Points, in no order, along strands that fork and pass close to each other.
In the rows, 128 means zero.
Two points are linked if the straight distance between their rows is under 191. Some points are linked to none.
J_881: [ 72 100 160 119 120 131 117 131 140 152 133 140 117 140 108 134 119  94
 117 151 115 128 109  88 125 136 119 113 124 170 135 105 104 159 156 167
  82 125 157 138 158 137 149 137 111 121 142 111 152 193 139 102 113 149
 164  97 135 154 141 101 140]
J_992: [150 153 105 109  90 131 169 164 105 137 141 106  86 118 110 149 132 184
  93 153 134 189  89 114 165 164 125 136 163 168 169 165 135 118 168 138
 143 119 122 107 162 131 144 139 125 172  97 101  84 103 121 111 120 163
  78  90  80 203 123 138 212]
J_957: [125 168  86 112 147 144 146 123  70 124 184 158 151 125  89  59 108 174
 143 109 106 118 149 145  94 178  70 170 153 130 155  70  98 126 113 149
 141  68 129 145 141  87 122  89  91 149  94 141 117  93 195 115 137 160
  64  61 128 156 113 124 155]
J_242: [140 154 126 150  81  98 148  98 158 145 110 127  66 120 111 147 180 142
 104 126 139 111 117 151  64 110 137 136  93 105 164 179 203  95 162 102
 130 186 131 187 118 108 133 117 157 120  82 130 105 154  77  85  90  89
 128 131 142 143 122 203 181]
J_707: [154 128  88 123 137 137 111 137  98 105 116 119 165  99 131 117 127 136
 175 103 123 129 120 169 122 137 111 130 132 116 119 107 108 112 113 119
 169 133 112  97 139 127 112 118 122 137 125 131 124  58 145 178 145 100
 129 143 138 128 145 124  99]
J_922: [109  97 171  98 120 134 121 201 141 108 116 126 156  98 159 127 132  94
 161 148 130 132 156 128  97  96 151  74 135 155 111 136 113 123 112 142
 146 167 133 123 144 161  78 154 165 116 154 149 158 127 126 148 114  94
 168 194 158  55 149 107  83]
J_811: [128  98 161  79 201 140 162 164 122 110 133 119 141 108 109 104 158  92
 129 140 102 114 150 167  82 102 111 111 153 133 143 128  87 120 129 176
 124 153 104 167 142 129  84 150 105 119 167 173 142 113 149 117 102 131
 129 152 149 108 181  72  84]
J_639: [125  98  85 104 145 156 119 103  89 149 147 128 188  95 126 106 128  80
 181 158  97 146 112 151 111 130 136 140 168 103  72  52  43 157 130 140
 135 139 135  91 101 107 124 140  94 108 169 126 127  65 168 170 150 147
 104 151 161 106 156  92  66]
J_954: [ 91 165 129 138 129 109 176 155 115 120 143 111  96  89 140 132 140 167
  91 110 165 141 131 104 147  67 160 124 143  93 136 214 174 131 114  91
 111 186 118 143 155 145 165 146 154 166 152 109 114 144  54 144 157 119
 127 208  90 154  99 143 110]
J_682: [ 73 144  53 165  90 145 117  62  70 188 168 113 131  98 115 116 121 153
 133 147 164 158 127  98  99 128 125 161 148 100 122 108 105 113 126 119
 150 104 151 117 152 132 174 138 104 147  98 100  94  84 163 132 211 167
  58 111 119 185 138 134 160]
J_105: [ 73 179 150 127 136 121 189 157 123 141 154 151  66 134 115 115 149 141
  92  83  97  93 139 103 147 136 106 166  93 163 169 168 205 127 145 126
 118 128 131 149 149 153 131 136 182 142 121 110 139 177  95 103 112 143
 176 109 114 112  76 102 150]
J_618: [139 150 108 157 103 112 149  88 103 152 108 127  98 150 133 142 102 146
  90 108 134 151 110 114 208 123 157 129 150 134 164 153 167 119 171 121
 101 119 123  93 119 133 216 132 161 155 127  97  92 140  91 163 139 160
 126 122  86 193  73 161 191]
J_429: [124 108 126 118 122 135 112 124 111 127 118 114 163 121 160 152 126  95
 133 181 139 141  95 106 189 170 141  94 152 136  82  83  92 172 160 132
 107 125 155  66 147 163 139 134 136 109 166  87 141 146 131 170 145 148
 120 137 117 141 133 126 110]
J_741: [134 104 142 114 175 151 107 148 178  99 110 165 146 154 114  93 124 113
 165 122  70  72 182 140 153 142 134 171 107 164 118  81 136 120 105 154
 139  68 143 163 131 159  90  98 115 102 152 145 157 143 151 115  80 134
 122  63 149  33 150 128  95]
J_325: [105  93 170 116 108 117 116 120 182 147 109 138  90 130  91 148 170  91
 115 152 113  93 136 141  43  98 132 114  77 128 143 134 151 121 152 163
 128 165 147 191 130 115  96 116 139  95 101 160 149 195 130  43  73 103
 172 102 164  97 155 139 149]
J_226: [161 147 162 122 178 127 177 198 120  72 114 109 137 134 171 130 127 132
 119  99 148 110 152 129 192 122 157  65 147 127 108 170 162 121 112 115
 123 158 109 103 134 176 112 146 179 130 160 111 153 123  99 186 122 103
 153 192  92  79 108 105  86]
J_206: [136 171  87 163 130 115 127  65  93 133 135 120 109 135 131 120 114 178
 131  61 122 125 163 157 142  95 126 209 115  81 138 154 158  82  96 101
 112 114  99 175 127 132 177 131 123 140 107 159  86  97 115 132 143 128
  93 112 113 156  78 118 106]
J_681: [177 184 149  90 187 134 182 162  98  93 133 123  95 162 136 107 129 156
  84  87  90 113 150 148 224 183 116 170 132 142 168 154 175 104 133 145
 125 106  89 120 146 146 115 138 152 138 113 128 119 117 109 159  79 159
 128  95 104 123  95  88 130]
J_310: [ 60 118  75 167 103 147  86  66 115 189 155 151 131 119 110 127 121 127
 149 139 135 131 110 102  72 121 100 140 105 103 125  98 104 138 125 135
 120 121 161 130 131 119 152 130  95 131 107 112 126 143 159 101 187 142
 123  97 155 172 133 122 142]
J_613: [225 110 122 130 149 126 143 136 137  84  88  98 130 164 136 157 150 141
 131 134 121 139 114 184 149 155 118  99 129 142 132 136 129 101 152 145
 157 140  98 106 121 118  85 128 128 130 111 151 100  69 138 149  82 102
 109 108 115 126 143 142 157]
J_244: [181  98 117 165  69 103  97 111 142 130  94 118 141 123 164 178 124 121
 133 163 167 162  91 132 130 121 153  67 137 130  98 135 118 142 153  86
 117 170 138  81  74 108 135 137 132 146 146 113 103 124 109 171 147 110
 131 176 118 157 129 168 159]
J_224: [108 119 142 118 128 127 110 127 173 146 131 170 106 168  97 128 120 102
 130 130  85 109 129  93 134 161 119 158  85 192 149 107 126 150 150 165
 122  90 165 152 143 133 118 113 126 113 122 126 171 182 148  79  92 142
 165  35 155 107 128 115 146]
J_937: [ 74 119  98 126 108 136 103 110 137 165 159 162 104 109  83 121 152 118
 132 157 130 128 111 119  21 125  79 114 102 127 158 117 110 148 136 157
 144 143 167 157 164 110 118 112  92 139  85 141 141 155 165  62 159 125
 142  82 148 162 147 132 151]
J_728: [123  88 155 117 175 129 142 112 129 150 127 118 128 121 105 115 158 100
 131 103 102 111 159 177  54  68 120 152 114  99 150 148 110 106  99 148
 133 158 107 192  99  99  86 149 117 112 164 193 119 117 143  97 108 124
 136 153 164 114 153  73  74]
J_526: [135 178  96 126 113 133 116 127 155 151 156 180 138 148 121 120 105 156
 126 104 107 136 102  91 163 203  99 165 105 175 168 100 140 156 130 130
 172  58 146  84 138 129 111  84 132 135  87 110 163 142 158 107 152 135
 132  40 137 131  84 157 178]
J_773: [116 154  99 111 141 133 129 153 120 101 130 131 133  92 123 106 147 159
 139 119 130 100 119 144 111 140  81 143 105 131 148 144 146 108 105 124
 175 121 110 125 179 142 103 109 130 149  89 124 136 102 139 130 151 109
 126 127 124 117 133 147 133]
J_492: [135 101  70 144 105 143  62  78 137 164 129 145 195 123 141 142 122 106
 194 158 129 114 101 113 143 156 129 121 123 116  81  53 104 162 127  92
 149 103 163  51 111 150 136 100 129 103 131 107 138 108 166 169 172 128
 121  97 146  94 132 156 107]
J_792: [115  83 171 122  67 100 115 145 189 145 102 156 105 138 139 153 130 113
  80 181 145 138  87  94 124 148 149  57 124 168 117 124 123 147 178 138
  60 141 142 155  84  94 166 129 106 115 102 107 136 191 118 100  65 139
 173 114 105 171 147 130 198]
J_330: [108 100 109 124 160 150 142  75  94 166 151 133 136 145  66 106 142  97
 119 161  96 131 132 146  83 119  90 130 157 120 138  91  68 134 151 176
  96 120 128 146 122 104 152 155  84 134 144 139 119 121 192  94 135 166
 100  93 141 177 159  74 142]
J_659: [182  78 165 138 169 119 111  87 152 132  79 127 140 199 112 139 111  91
 107 129 102  91 144 134 198 129 155 132 135 153 122 100 130 134 159 138
  99  95 125 126  97 117 148 127 146 110 191 145 125 152 143 133  76 150
 129  74 120 118 130 137 122]
J_569: [132 137 181 102 183 172 182 186 147  89 127 137 111 136 175 122 149 111
 132 115 134  55 158 142 134 145 133  98 107 153 115 170 180  55 103 126
 153 131  74 122 143 167  98 157 187 109  85 105 134  93 108 126 113 113
 148 185 106  31 110  98 102]
J_543: [107 124 184  77 207 156 159 198 141 104 140 124 124 148 111 105 131 100
 116 157  99 130 155 116 147 146 119 136 145 166 143 119  87 150 127 181
 100 113 122 157 176 152  85 152  93 119 155 139 158 154 135 109  78 153
 123 102 148  93 172  77  97]
J_999: [129 121 209 145 101 119 150 201 208  97 107 126 109 158 150 171 151  96
 106 154 161 109 180 104 121 121 163  68 115 157  97 167 198 124 134 124
  86 137 143 147  89 167 112 124 182 107 127 131 162 187  92  85  50 100
 174 170 130  44 131 158 155]
J_466: [132  75 149 126 163 123 136  85 103 139 118 101 146 148 121 146 111  77
  99 180 155 137  95 126 152 114 156  86 181 127 105 108  60 154 160 165
  72 165 131 120  82  97 151 162 116 122 189 121 115 144 155 144 133 171
 115 164 121 168 160  98 134]
J_106: [174  94 197 131 187 107 158 179 130  83 100  94 130 171 143 134 117  92
 126  97 151 120 155 118 146  96 181  75 157 138 110 171 150 136 121 133
 108 155 127 154  92 127  88 144 178 130 187 150 144 142 105 161 107 125
 146 194 110  73 132 104  80]
J_470: [105 151  54 118 112 149 149 106  61 151 163  92 141  79 123 119 145 137
 132 159 157 168 118 120  83 148 110 134 187 105 108 113  75 129 126 129
 167 129 138 107 172 123 146 131  95 152 120 105 105  59 167 141 195 165
  54 154  99 193 166 124 135]
J_572: [165 152 107 124 144 154 102  82  80 102 133 142 168 140 115  86  90 151
 171  86  98  99 143 179 174 132 131 170 139  70 109  43 127 108 124  91
  99  69 106 113 111 128 152 104 114 117 113 149 120  88 161 174 130 147
  90 110 130 136 101 119  85]
J_490: [149 149 133 159 175 105 149  86 106 124 122 109  98 147 144 123 125 148
 111  52 128 104 165 152 123  89 129 183 122  80 142 183 171 102  95 113
 105 147 101 191 103 113 133 149 140 130 134 161  93 124  96 127 130 125
 125 142 116 139  88 105  93]
J_920: [ 98 120 184 174 102 107 134 128 163 125 111 135  96 167 124 144 136 113
  89  90 141 103 138  74 130  94 146 108 108 131 129 155 174 150 153 123
  74 143 141 154 100 116 161 120 158 117 143 107 138 200  79 118  90 118
 191 143 115 141 104 148 138]
J_781: [138 107 151 156  59 110  90 144 213 132 106 151 127 141 139 173 138 107
 118 174 127 116 118 100 129 136 135  75 103 165 105 122 143 141 167 129
 102 130 163 119 112 140 144 104 124 113 112 103 163 184 110 103  81 109
 179  97 134 126 147 161 165]
J_83: [129 121  70 134 134 146 125  84 113 135 132 137 139 124  90 111 150 140
 172 111 104 123 142 179  42 104  93 157 101  94 144 108 102  98 109 133
 170 131 127 157 111  89  97 120  93 139 105 171 102  65 185 104 133 108
 106  93 147 133 153 110 110]
J_927: [126  92 169 154 171 120 117  88 133 140 120 119 126 165 118 125 132 109
 119  71 105  97 164 138 106  70 134 170 107  94 122 134 141 125  97 134
 100 131 114 195  91 102 113 147 131 112 179 171 119 147 127  95 113 124
 139 133 147 129 122  89  78]
J_831: [ 94 142 108 138 114 129 103 137 130 135 139 146 141  85 152 109 117 151
 187  77 121 112 146 147  71  84 105 172  71 105 133 140 136  87  55  82
 172 136 107 145 128 135 104 136 132 113 103 142 134  88 119 141 169  81
 158 159 174  77 116 118  70]
J_846: [100 122 199 105 150 143 152 205 160 102 128 117 113 148 131 146 130 105
 105 163 127 135 138  95 159 140 136 103 123 173 134 141 119 158 141 158
  89 128 147 143 164 171  97 156 120 124 145 117 162 187 122 108  66 135
 151 120 131 102 148  94 122]
J_611: [186 110 165 142 188 113 127 135 104 108 101 103 160 172 159 116  84  95
 140  61 133 128 160 124 182  95 196 108 168 108  96 138 127 153 107 102
 104 133 125 127  78 121 123 144 159 113 204 149 141 119 107 187 136 124
 137 174 118  94 114  98  41]
J_285: [153  73 158 111 185 145 119 125 164 129  94 141 132 175  88 110 125 100
 122 142  60  91 167 158 173 141 147 166 129 160 115  84 118 132 141 163
 123  82 127 155 125 121 120 123 107 118 187 155 137 146 157 106  62 159
 103  46 147  82 155 118 105]
J_779: [124 123 160 109  94 135 120 159 199 127 120 149  96 112 137 155 168 110
 130 186 128  96 135 139  55 127 130  92  83 136 142 139 161 106 138 148
 137 151 136 156 143 153  78 115 165 106  60 157 164 171 117  46  85  90
 168 132 178  55 150 155 169]
J_413: [119  75 187 175 119  98  96 118 151 128 112 107 128 173 138 160 100  98
 132 113 151 154 130  94  99  69 178 111 132 116 104 158 106 159 116 115
 107 156 124 141  56  70 122 141 141 104 183 152 122 160  91 116 136 119
 168 183 147 112 136 117  85]
J_701: [117 163  75 131 132 137 140 113  79 133 160 130 142  76 108 102 133 171
 168  99 140 124 154 178  52 101  85 189 127  84 154 146  85  81  79 112
 167 125 107 177 134 109 133 119  95 141 101 161 102  45 167 122 151 124
  84 140 130 146 158 102  85]
J_368: [144  95  89 144 129 131 105  68  95 167 138 112 176 131 154 130  90 111
 172 134 119 172 110 155 129 109 150 144 160  94  82  87  69 128 108 107
 136 156 121  86  67  86 134 170 107  95 169 141 101  62 155 183 148 121
 117 158 165 115 121  93  73]
J_407: [ 94 118 140  77 165 145 127 161 156 125 160 151 127 131  84 106 148 107
 132 180 114 131 122 133  52 146  83 120 109 167 161 110  83 158 114 187
 140 130 151 161 172 126  86 121  73 121  99 159 161 158 165  61 120 128
 129  74 158  97 163 107 136]
J_583: [157 138 141 160 135  92 152  89 140 132  99 101  75 147 131 149 153 131
 114  90 149 118 130 162  75  91 147 154 102  99 156 199 181 104 127 103
 121 180 110 184  92  88 112 131 154 119 110 159  83 135  74 108 114  97
 133 160 134 131 107 159 136]
J_399: [ 95 164  82  81 126 117 136 154 108 125 171 123 159  52 105  71 122 188
 128 121 169 131 115 109 110 159  76 154 146 140 135 140 118 127  75 121
 215  94 121 111 196 122 106  98  95 156  97  97 143  93 152 120 182 119
  83 131  85 137 137 184 147]
J_39: [101  97 147 111  67 124 100 158 137 127 123 125 140  91 162 176 132  85
 116 204 152 149  91 103 131 157 148  63 135 151  68  89  89 180 148 129
 101 158 169  94 138 161 128 142 106 119 151  95 153 181 118 132 141 132
 143 160 118 146 154 121 131]
J_365: [121 159  88  88 107 114 142 159  97 102 129  97 144  43 131 111 131 168
 140 114 150 141 116 134 169 123 137 137 154 111 104 164 126 114  95  92
 187 146 103  89 188 158 131 131 136 153 131  83 144  76 103 174 190 108
 123 198  84 136 135 157  98]
J_882: [ 60 146 160 171  98 116 148 135 133 132 137 125  82 125 140 137 131 140
  81  97 160 135 121  79 129  81 148 108 128 101 136 183 166 153 135 112
  79 166 138 148 120 123 178 142 143 146 147  93 117 188  56 119 133 127
 164 184 115 180  96 142 128]
J_519: [ 94  90 133 156  71 123  51 108 196 162 112 153 147 131 116 167 138  92
 160 150 121 102 133  89  86  97 142 101  95 141  98 107 120 148 144 134
 126 142 170 126 119 131 141 105 117 114 131 127 160 186 122 100 127 106
 186 106 165 104 152 144 119]
J_705: [141 155  93 149 122 137 108  49  76 165 110 121 140 151 136 133  95 141
 123 115 138 145 123 123 205 133 140 144 149  94 136 102 150 110 156 103
 109  91 124  78 118 147 200 139 149 132 116 110  93 110 140 181 166 159
 103 107 112 173  84 151 167]
J_905: [133 142 114 110  84 116 152 171 138 120 129 118  85  79 112 152 165 177
  98 175 148 162  89 133 106 130 112 110 129 129 157 174 163 109 157 115
 144 151 129 139 173 137 123 131 122 165  87 118 105 126 106  93 117 121
 106 130 103 170 136 170 193]
J_149: [132 121 128 103 109 139 114 180 166 104 124 132 129  90 143 136 152 138
 145 179 137 128 111 147  79 137 104  88  99 143 137 131 128 121 117 143
 175 144 127 112 166 152  67 122 135 133  74 148 151 122 140  92 131  97
 149 144 158  86 159 146 151]
J_4: [117  59 168 115 124 125 113 118 165 151 105 118 125 126  93 142 164  85
 133 139 110 120 143 159  42  70 144 112  95 123 144 138 114 122 132 160
 145 173 134 168 103  98  91 135 122 112 143 191 132 155 139  70  95 108
 160 138 170  96 159 117 109]
J_948: [136  69 195 113  59  99  88 188 173 111  91 129 144 100 156 174 125  83
 127 202 157 165 151 126  82 109 183  40 135 149 105 137 122 152 140 131
 104 163 157 139  64 116 116 129 132 132 158 160 155 166 107 102  76 107
 170 183 142  86 160 136 154]
J_10: [192 130  95 172 106  97 127  93 133 130  94  95 124 133 149 162 118 146
 148 100 156 168 113 150 126  98 153 126 128 112 127 172 138 106 129  84
 146 167 106 106 104 100 145 136 128 153 123 144  80  78  98 171 154  93
 116 157 122 152 101 170 134]
J_419: [150 166 111 102 131 152 132 163 109 115 133 112 137 141 142 120 113 157
 116 146 121 169  94 108 222 209 113 134 149 142 141 117 110 161 132 122
 151  70 122  44 168 151 119 117 124 139 107  87 136 117 127 158 133 153
 105  99 112 157 119 137 145]
J_731: [193 149 145 143 169 116 140  90 114 105  94 126 124 201 150 123 111 113
 109  56 101  96 178 129 220 122 149 142 132 101 133 122 188 128 126  91
  89  88 123 111 100 151 168 118 166 119 157 145 126 151 106 178 115 127
 152 117  89 123  60 132 108]
J_727: [126 133 121 129 142 120 156 138  89 112 122  98 124  96 149 146 133 137
 103 133 157 158 109 138 124 105 132 103 165 105 139 175 117 133 149 136
 101 181 128 140 146 125 135 145 128 154 160 126 110 126 104 148 150 139
 113 189 104 196 127 116 122]
J_936: [101 117 199 109 198 160 164 187 167 101 123 140 115 156 144 114 152  97
 129 118 122  66 181 109 138 129 128 122 109 165 110 141 171  92 113 153
 133 118 123 169 149 178  81 159 172 107 125 130 145 151 128 108  77 130
 142 142 127  14 135  87  92]
J_880: [100 132  93 150  46 119 110 119 158 156 135 143  96  91 115 140 145 151
 115 153 141 144  87  99 110 127 121 108 119 124 131 140 157 125 155 103
 139 139 150 110 162 138 154 125 113 171  98  87 123 148  99 112 162 126
 126 128 117 190 128 183 179]
J_199: [145 187  83 129  99 118 151 115 142 137 146 151  81 148 106 129 138 161
 115  92  89 132 115 125 143 179 100 187  98 164 173 150 176 114 152 124
 176 102 126 135 148 126 116  95 160 149  69 113 130 122 138 103 120 130
 113  39 116 132  95 160 202]
J_284: [118 156 111  95 175 147 144 152 116 125 182 165 143 135  89  72 126 151
 127 134 109 131 132 131  78 185  58 156 123 160 165  94  91 147  97 175
 153  96 132 152 154  96  82  99  79 128  94 143 139 121 177  86 123 136
  97  51 148 125 130 117 149]
J_96: [113 101 125 178 137  89 116  51  97 160 147  91 132 149 184 147  55 129
 135 132 154 190 101 130 123  97 146 136 169  98  82 128  82 128 106 124
 116 152 117 116  54  70 162 175 119  76 192 149  93 111 127 135 192 134
 129 182 166 124 118  88  92]
J_570: [157  62 183 162  96  86  95 115 161 111  83 111 106 173 119 166 121  94
 117 156 161 137 104 118  97  85 182  81 123 126 114 161 113 159 143 108
  83 154 119 152  25  47 134 119 141 118 146 141 117 155  98 108 114 134
 169 180 126 134 158 146 145]
J_924: [149  64 143 139  71 100  96 107 143 140  98 133 126 131 147 175 126  99
 112 196 181 155  79 125 102 116 163  49 136 130  92 117  86 148 155 113
  90 182 140 112  31  76 143 144 113 133 144 121 100 146 131 139 130 135
 143 178 112 158 165 141 176]
J_736: [137 128 180 161 128 113 151 163 180 101 105 123 111 181 137 156 148 102
 105 105 127  95 172  94 165 116 140 100 104 154 115 154 188 137 139 121
  97 123 152 122 117 167 130 117 177 108 154 115 156 186  94 131  77 106
 180 131 109  78 100 147 131]
J_667: [ 95 114 105 172 105 131  56  89 167 154 124 158 157 144 127 144 126 114
 170 102 105  91 140  86 115 100 124 153  78 118 105  96 142 147 116 107
 112  97 168 123 124 147 144  95 129 107 135 121 160 170 128 117 150 102
 172  97 165 100 116 139 100]
J_420: [115 167  69  85 120 126 148 140  66 125 163  88 140  62 109  92 131 173
 120 130 152 156 114 114 153 150 106 158 185 117 124 142 107 120 108 128
 176 105 120 107 204 141 153 109 116 161 120  95 123  73 137 156 184 148
  62 154  72 182 143 144 130]
J_866: [125 155 141  93 141 156 141 144  90 157 159 132 128 151 127 118  99 115
 117 162 119 182  87  99 185 214 126 137 161 173 148  83  77 180 157 159
 104  86 132  70 154 145 134 143 112 127 124  91 126 139 145 127 141 196
 116  88 138 171 132  89 158]
J_867: [108 173 165 103 186 158 200 218 133  86 145 115 104 129 155 121 146 154
  88 132 129  95 143 120 192 144 122 101 117 143 136 184 172  99 114 114
 136 132  92 109 170 177 103 156 167 134 104  93 151 130  99 142 111 130
 148 166  94  77 100  94 122]
J_97: [114 188 136  84 171 143 147 177 105  93 179 182 170 100 127  47  87 180
 127  90 120  74 143 130 150 183  73 180 111 142 155  75 128 128  68 133
 157  61 105 128 147 127  99  77 104 118  99 108 161 128 154 137 120 134
 100  97 131  95  88 132 117]
J_719: [147 160  96 111 138 149 103 144 137 120 145 151 180 139 140  98 105 158
 143 127 122 131 110 109 190 209  95 142 127 139 132  78 124 165 104 118
 178  42 137  56 147 137 109  76 112 113  98 104 165 111 154 150 138 123
  99  67 125 111 107 167 137]
J_847: [116 153  82 141  75 117 153 110  83 177 153 130  87 110  85 117 135 161
 103 123 143 165 118 103 132 122 135 164 156 156 176 162 151 106 167 147
 142 111 135 132 164 132 188 128 145 172 101 114  75  97 126 113 152 163
  75  85  91 207 113 137 201]
J_949: [169  81 152 157 167 114 110  64 115 132  97 108 137 187 123 142  98  98
 105 130 145 111 117 130 173 105 158 113 143 119 120 122 110 145 152 134
  77 132 119 122  75  91 152 141 144 124 176 137 106 140 138 147 126 152
 129 136 121 156 127 126 132]
J_14: [121 147 135  96 184 161 117 189 151  79 154 177 176 121 140  69 108 140
 154 120 124  69 152 127 143 171 100 156  95 159 134  87 118 131  67 156
 159  66 114 126 143 154  78  87 107  97 107 118 165 114 150 133 109 111
 118  98 150  36 134 139 103]
J_983: [ 67 140  92 198  91 130  83  51 135 179 137 147 120 131 142 141 111 153
 141  95 127 135 118  98 120 101 116 165  93  88 113 124 139 122 117 101
 107 111 138 125 124 134 181 130 115 119 119 107 114 150 107 108 177 116
 141 112 159 158 103 138 131]
J_211: [ 75 136  87 196  38 122  88  62 158 197 139 138 105 105 141 146 122 151
 116 138 164 153  88  83 120 105 147 121 118  97 102 127 141 113 134  91
 133 142 137 103 124 140 193 144 108 140 106  75 100 146  82 126 195 135
 118 143 141 187 128 185 160]
J_648: [100 102 174 108  51 114 102 185 149 114 115 133 129  61 168 164 141  93
 104 194 160 167 110 114  85 121 152  44 128 122  96 118 116 161 142 118
 101 178 158 136 120 142 119 140 116 145 147 128 151 180 101 107 122 108
 165 195 131 142 157 123 146]
J_228: [ 97 166  73 137 100 112 126 112 112 138 141 109 132  68 140 119 122 179
 144  89 148 154 129 118 165  93 146 178 129  86 110 162 144 126  76  75
 155 135 103 105 174 159 171 137 126 149 134 104 125  92  85 160 203 104
 114 181 102 143 106 149  83]
J_787: [174 165  66 144 106 113 135  84 137 118 110 123  97 143 110 138 165 150
 134  87 101 111 137 153 118 140 103 178  99 122 148 149 186  78 139 100
 180 131 111 153 147 125 126  92 154 136  69 135 108  84 135 135 120  92
  98  59 109 124 105 185 179]
J_797: [142 173  71 137 115 145 107  67  71 124 132 134 147 136 110 103 100 178
 155  80 115 125 145 148 166 132 122 185 133  85 138  88 146  93 117  92
 121  69 114 120 132 132 179 103 123 146  88 141 107  84 157 162 156 149
  77  93 112 161  80 140 127]
J_901: [139 120 147 102 138 124 165 168 116 104 123 106 102  94 132 156 159 139
  96 174 145 159 101 158  95 129 107  83 140 124 165 170 123 121 161 148
 108 171 125 157 150 127 103 147 115 147 120 148 111 134 127 103 101 125
 124 158 112 174 150 119 162]
J_328: [124 109 140  90 157 148 145 128  96 134 144 111 142 132 134 137 123  81
 109 203 125 164  92 112 173 179 131 100 184 146  98  70  53 169 168 170
  84 138 139  91 148 144 139 158  97 104 167  95 131 142 149 145 131 181
 100 125 123 161 160  94 128]
J_725: [178 201 117  85 153 144 149 148  85 105 136 127 114 157 128 103 107 176
 108  93  89 144 135 148 230 198 107 172 148 137 164 122 149 116 142 132
 145  62  94  85 145 128 140 113 139 151  98 134 112  95 132 160 103 163
 102  71 106 149 103 118 147]
J_691: [116 122 136 167 137 110 122  96 108 131 128  94 127 134 173 154  95 126
 125 107 159 174 115 121 117  87 153 120 151  91 112 168  97 145 120 119
 101 172 123 135  92  93 141 161 129 120 178 139 109 131  94 135 175 125
 135 197 140 162 120 103  89]
J_468: [184 131  76 152 124 126 122  68 122 129  97 119 122 143 110 139 150 138
 159  78 113 121 141 185  79 112 116 162 100 104 135 132 148  76 123 102
 176 146 106 159 113  99 105 120 127 133  90 167  86  53 156 131 114  88
 109  86 130 128 127 148 139]
J_378: [169 129 127 137 135 123 118 155 127  92  96 119 168 125 163 129 125 118
 163  93 120 113 148 148 175 129 143 105 129 136 109 130 146 129 107 104
 145 123 117  79 136 176 120 116 159 116 152 117 143 101 115 193 134  85
 160 154 127  86 118 132  80]
J_891: [155 180 137  90 160 148 127 155  76  64 163 160 154 106 110  57  84 170
 159  77 102  64 149 176 167 160  94 175 129  97 131  48 128 105  94 119
 127  62 100 126 126 127 124  68 107 119 102 125 144 101 149 172 119 142
  93 108 121 111 112 129  87]
J_804: [120  90 105  79 125 151 125 145 105 137 141 123 170  83 115 104 143  80
 174 167  92 168 121 161  59 108 123 110 158 129 117  88  40 141 125 162
 170 168 140 100 116 102  99 147  86 115 162 152 150  70 160 165 133 116
 128 170 164 104 171  85  72]

A fork is a point with three links, a tip a point with one. Leave the first point through the second and follow the links. Name the first fork or tip that comes.
J_328 / J_466: J_797
J_797 / J_572: J_328
J_701 / J_83: J_419

Follow the links from the first point to the second, and from the first to the third. Name the last point that the two ways share.
J_429 / J_707 / J_543: J_728
J_957 / J_999 / J_811: J_310
J_707 / J_526 / J_681: J_419
J_847 / J_368 / J_284: J_905
J_226 / J_618 / J_846: J_728
J_569 / J_639 / J_284: J_310
J_228 / J_691 / J_583: J_420
J_691 / J_797 / J_611: J_773
J_736 / J_10 / J_773: J_727

A fork is a point with three links. Follow the links from the first point to the second and name the forks in between, in order.
J_920 / J_378: J_727 J_905 J_983 J_310 J_420 J_773
J_866 / J_881: J_328 J_797 J_490 J_728
J_413 / J_611: J_691 J_727 J_905 J_983 J_310 J_420 J_773 J_226
J_325 / J_570: J_773 J_420 J_310 J_983 J_905 J_727 J_691
J_224 / J_891: J_728 J_490 J_797
J_682 / J_569: J_420 J_773 J_226
J_905 / J_773: J_983 J_310 J_420
